Points on a hilly landscape, in no order, each with its height.
A ball rolls from a point to the lowest of its 2 nearest points, and stops where none of them is lower. Distance is the straight distance between rows; heights are no part of it.
<573>: [120, 169, 106,  91, 128,  91, 111, 110, 145, 157,  75, 172, 114, 124, 134,
 115, 126, 171, 121, 156, 115, 137, 113]  height 293
<423>: [ 78, 128, 126,  93, 133, 108, 156, 143, 108, 146, 103, 149, 136, 145, 156,
 140, 144, 154, 122, 139, 125, 132, 111]  height 210
<408>: [183, 131, 113, 110, 111, 137, 130,  95, 133,  91, 137, 126, 145, 174, 135,
 158, 124, 130, 111, 100, 164,  99, 142]  height 503
<664>: [169, 143, 105,  82,  95,  85, 139,  96, 158, 149,  73, 148, 110, 117, 103,
 131, 107, 119, 115, 129, 138, 118, 119]  height 367
<520>: [125, 153, 130, 141, 142,  96, 165, 120, 111, 145, 113, 128, 159, 145, 112,
 114, 117, 116, 104, 141, 147, 139, 122]  height 289
<148>: [117, 165, 114, 171, 130, 129, 112, 102, 121, 134, 189, 140, 100, 170, 104,
 148, 117, 137, 111, 116, 115, 144,  91]  height 70
<508>: [152, 131, 118, 102, 118, 110, 112,  84, 142, 140, 131, 119, 133,  83,  99,
 138,  75,  83, 115,  84, 142, 123, 128]  height 370
<263>: [136, 106, 147, 143, 106, 101, 130, 129, 128, 149, 149, 181, 108, 120, 116,
  83,  70, 178, 139, 134, 108, 106, 115]  height 613
<298>: [155, 157, 128,  59, 162, 116, 149, 114, 156, 125, 119, 129,  92, 139, 137,
 111,  82, 107,  97,  66, 128, 143, 100]  height 440
<135>: [143, 112, 154, 139, 146, 117, 109, 143,  76, 122, 130,  93, 141, 158, 115,
 183, 177, 125, 161, 133, 174, 158, 148]  height 519
<261>: [108, 144, 113,  98, 148, 102,  90,  89, 104, 110, 124, 134, 116,  62, 115,
 101,  74, 114, 161, 120,  82, 159, 103]  height 521
<663>: [116, 177, 141, 154,  97, 136, 133,  74, 142, 125, 139,  84, 142, 125, 130,
 157, 126, 132, 136, 157, 149,  82, 169]  height 398
<180>: [150, 128, 130, 120, 126, 137, 112, 101, 172, 147, 125, 107, 110, 123, 125,
  75, 107, 151,  99, 124, 102, 149, 118]  height 467
<199>: [168, 106, 123, 116, 103,  87, 162, 144, 123, 121, 103,  87, 103, 128, 104,
 124,  84, 116, 133, 114,  99, 146,  81]  height 750
<436>: [155, 105, 127, 133,  91,  87, 118, 175, 136, 156, 116, 132, 100, 101, 109,
 142, 116, 121, 105, 135, 172, 144, 137]  height 671
<321>: [ 72, 115, 140, 107, 140, 163, 136, 119,  76, 141, 135, 109, 156, 158, 108,
 136, 123, 129, 136,  99, 105,  95,  88]  height 125
<183>: [102, 143, 140, 131, 144, 113, 119, 126, 105, 126, 132, 124, 128,  65,  87,
 110,  91, 153, 171, 144, 101, 120, 141]  height 475
<168>: [112, 119,  69,  99, 109, 128, 169, 142, 156, 126, 156, 122, 153, 141, 106,
 161, 183, 135, 124,  96, 147,  93, 110]  height 531
<516>: [ 72, 182, 107, 158, 145, 127, 164,  80, 171, 133, 154, 158, 152, 106, 160,
 114, 166, 101,  97, 123, 127, 104, 123]  height 559
<564>: [141, 171, 128, 100, 115,  96, 107,  86, 183, 137, 116, 175,  95, 164, 134,
 176, 107, 178, 143, 131, 111, 116, 108]  height 365
<429>: [157,  85, 153,  79, 147, 123,  73, 208,  96,  98,  90, 142, 117, 100, 148,
 114, 124, 133, 128, 130, 133, 146, 169]  height 384
<619>: [151, 185, 157, 115, 141, 130, 118, 115, 165, 116, 105, 141,  92, 146, 176,
 129,  85, 116,  77, 114, 126, 139, 128]  height 406
<132>: [113, 161, 161, 167, 120, 179, 112, 134, 100, 108, 133,  86, 141, 131, 144,
 180, 135, 102, 122, 144, 152, 103, 165]  height 448
<39>: [142,  89, 152, 123, 102, 156, 126, 153, 170, 163, 151, 103, 125,  89, 137,
 164, 150, 126, 158, 100, 133, 103, 140]  height 330
<412>: [102, 134, 134, 102, 112, 152, 112, 119,  70, 124, 137, 120, 123, 113, 156,
 164, 102, 152, 126,  81,  94, 124,  92]  height 141
<506>: [118, 140, 172, 125, 153, 151, 180, 128, 160, 138, 140,  96, 136, 177, 151,
 141, 179,  97, 135, 131, 118, 115, 132]  height 228
<285>: [139, 120, 104,  72, 150,  90,  97, 182, 136,  94,  98, 150, 130, 115, 161,
 150, 120,  96, 145, 139, 159, 147, 176]  height 434
<452>: [132, 108, 147, 182, 128, 158, 118, 134,  99, 119, 141,  73, 144, 168, 136,
 146, 170,  76, 129, 135, 153, 150, 131]  height 485
<290>: [ 75, 106,  98, 120, 139, 152, 136, 132, 131, 131, 100, 122, 139,  98, 133,
 149, 198, 100, 185, 162, 136, 160, 116]  height 552
<262>: [ 87, 102, 169, 131, 162, 157, 139, 176, 162, 142, 114,  98, 121, 161, 145,
 150, 203,  97, 157, 145, 156, 154, 150]  height 149
<334>: [112, 121, 146, 122, 151, 143, 125, 124, 171, 171, 145, 106, 146, 195,  96,
 128, 154, 140, 128, 107, 105,  94, 135]  height 303
<118>: [ 62, 155, 187, 173, 130, 143, 156,  89, 166, 158, 154, 142, 154, 118, 167,
 121, 142, 111, 120, 147, 102,  97, 126]  height 535
<638>: [142,  68, 136, 128,  71,  59, 124, 152, 114, 156, 115, 170, 128, 108, 115,
  89,  84, 146, 115, 136, 155, 112, 140]  height 645
<695>: [ 86, 119, 140, 164, 146, 166, 139, 158, 138, 150, 178, 144, 109, 149, 131,
 130, 231,  81, 143, 132, 125, 155, 129]  height 232
<393>: [134, 104, 119, 100, 122, 108, 136,  94, 137, 123, 152, 179, 159, 176, 155,
 115, 112, 144, 108,  93, 173,  91, 142]  height 536
<693>: [110, 106,  93, 103, 140, 164, 131, 160, 106, 110,  75, 136, 142, 114, 124,
 135, 188, 155, 174, 155, 124, 120, 152]  height 530
<386>: [123, 105, 141, 114, 141,  74, 108, 101, 110, 160, 143, 197, 146, 165, 136,
 119, 101, 176, 146, 126, 138, 115, 137]  height 575
<311>: [ 86,  84, 122, 103, 120, 131, 104, 125, 150, 150, 137, 104, 141, 130, 131,
 153, 124,  99, 154,  96, 105, 113, 102]  height 240
<5>: [160, 139, 124, 180, 135, 128, 125,  76, 164, 146, 144, 147, 140, 161, 138,
  82, 151, 150,  81, 151, 121, 125, 136]  height 419
<297>: [148, 179, 113, 156, 151, 124,  74,  95, 168, 114, 124, 168, 123, 140, 161,
 122, 105, 140,  98, 140, 107, 132, 144]  height 369
<324>: [212, 119, 125, 160, 111, 128, 149, 109, 173, 133, 128, 134, 135, 138, 132,
 118, 137, 125, 102, 120, 148, 109, 140]  height 465
<249>: [ 77, 126, 112, 148, 122, 148, 148, 185,  88,  99,  99, 123, 128, 118, 160,
 140, 117,  88,  96, 132, 140, 166,  92]  height 610
<558>: [155, 116, 127, 152,  85, 143, 127, 153,  98, 135, 100, 109, 158, 154,  77,
 133, 106, 151,  91, 128, 128,  92, 126]  height 777
<329>: [147,  96, 180, 137, 144, 162, 124, 145, 119, 170, 158, 101, 150, 133, 102,
 130, 171, 142, 144, 120, 130, 114, 162]  height 377
<612>: [ 55, 123,  87, 150, 126, 192, 140, 159, 112,  92, 151, 112, 125,  99, 144,
 111, 165,  93, 120, 136, 149, 149, 119]  height 595
<169>: [112, 137, 127, 157, 170, 131, 125, 150, 101, 124, 164, 173, 161, 110,  93,
 116,  88, 121, 151, 138, 117,  99, 168]  height 418
<495>: [112, 120, 104,  77, 119, 173, 104, 144, 110, 108, 122, 113,  98, 105, 146,
 121, 133, 170, 136, 111,  81, 154,  96]  height 154
<721>: [170, 121, 114,  68, 122,  95, 141,  96, 114, 107, 125, 157,  77, 127, 103,
  83,  44, 133, 123,  97, 124, 132,  97]  height 480
<543>: [148, 125, 119, 106,  90, 107, 124, 147, 100, 103, 122, 113, 112, 115, 126,
 134, 114, 173, 150, 145, 159, 130, 145]  height 692
<209>: [150,  94, 129, 154, 107, 114, 124, 111, 108, 120, 115, 123, 132, 109, 148,
  96, 120, 160, 164, 181, 107, 148, 123]  height 713
<100>: [155,  92, 146, 140, 141, 136,  97, 179, 104, 113, 107, 110, 118, 119, 140,
 101, 119,  99, 122, 131,  94, 158, 113]  height 320
<518>: [171, 161, 112,  81, 137, 119, 160, 163, 151, 101,  90, 146, 122,  97, 163,
 150, 138, 123, 122, 131, 159, 113, 158]  height 473
<211>: [122, 157, 120, 137, 168, 127, 114, 125,  85, 106,  94, 153, 175, 126, 135,
 105, 110, 120, 120, 176, 130, 120, 152]  height 355
<738>: [ 84, 127, 150, 143, 155, 132, 133,  91, 173, 138, 125, 122, 137, 100, 165,
  90, 123, 117, 128, 134,  76, 138, 108]  height 506
<424>: [130, 147,  96, 159, 108, 129,  81, 107, 128, 126, 133, 117, 138,  99, 113,
 152, 108,  96, 116, 132, 135, 140, 140]  height 302
<224>: [168, 108, 117, 167, 125, 131, 148, 201, 127, 104, 112, 117, 133, 166,  87,
 121, 156, 136, 107, 133, 139, 123, 128]  height 787
<278>: [166, 134, 152, 156, 113, 131, 163, 163, 109,  96, 133, 100, 121, 121, 106,
 134,  67, 119, 120, 107, 118,  98, 129]  height 764
<547>: [116, 161, 143, 146, 138, 103, 130,  80, 108, 134, 180, 131, 113, 196, 112,
 124, 157, 173, 128, 151, 146, 168, 133]  height 217
<281>: [132, 154, 104, 182, 132, 125, 144, 124, 113, 128, 195, 140, 122, 101,  91,
 131, 122, 103, 103, 103, 143, 121, 121]  height 205
<685>: [ 78, 111, 113, 154, 139, 135, 128, 173, 134, 144, 145, 131, 105,  65, 121,
 135, 158, 100, 155, 140, 142, 174, 121]  height 574
<563>: [149, 125,  91,  93, 145, 151, 166, 153, 133,  94, 128, 118, 139, 128, 152,
 131, 190, 135, 126, 126, 145, 128, 138]  height 504
<78>: [117, 103, 112, 123, 165, 183,  66, 135, 125, 105, 127, 103, 107, 108, 121,
 113, 133, 103, 157, 123,  84, 176, 106]  height 246
<373>: [142, 145, 144, 162,  99, 130, 164,  56, 127, 133, 166,  96, 133, 154, 129,
 126, 160, 175, 149, 152, 146, 120, 148]  height 325
<698>: [167,  96, 140, 134,  77, 112, 132, 115,  95, 128,  76, 111, 105, 103,  99,
  98,  81, 150, 136, 142,  88, 122, 121]  height 734

For each start below, name the point where the ball stops.
<452>: <148>
<685>: <321>
<429>: <321>

Call two points neighbours if one is among the 2 nearest of the other. Go from one point of each pair to the other, from neighbour to neighbour, staying as low as possible. Name the highest point that can't be avoided.
<262> and <423>: <135>
<321> and <262>: <329>
<423> and <148>: <508>
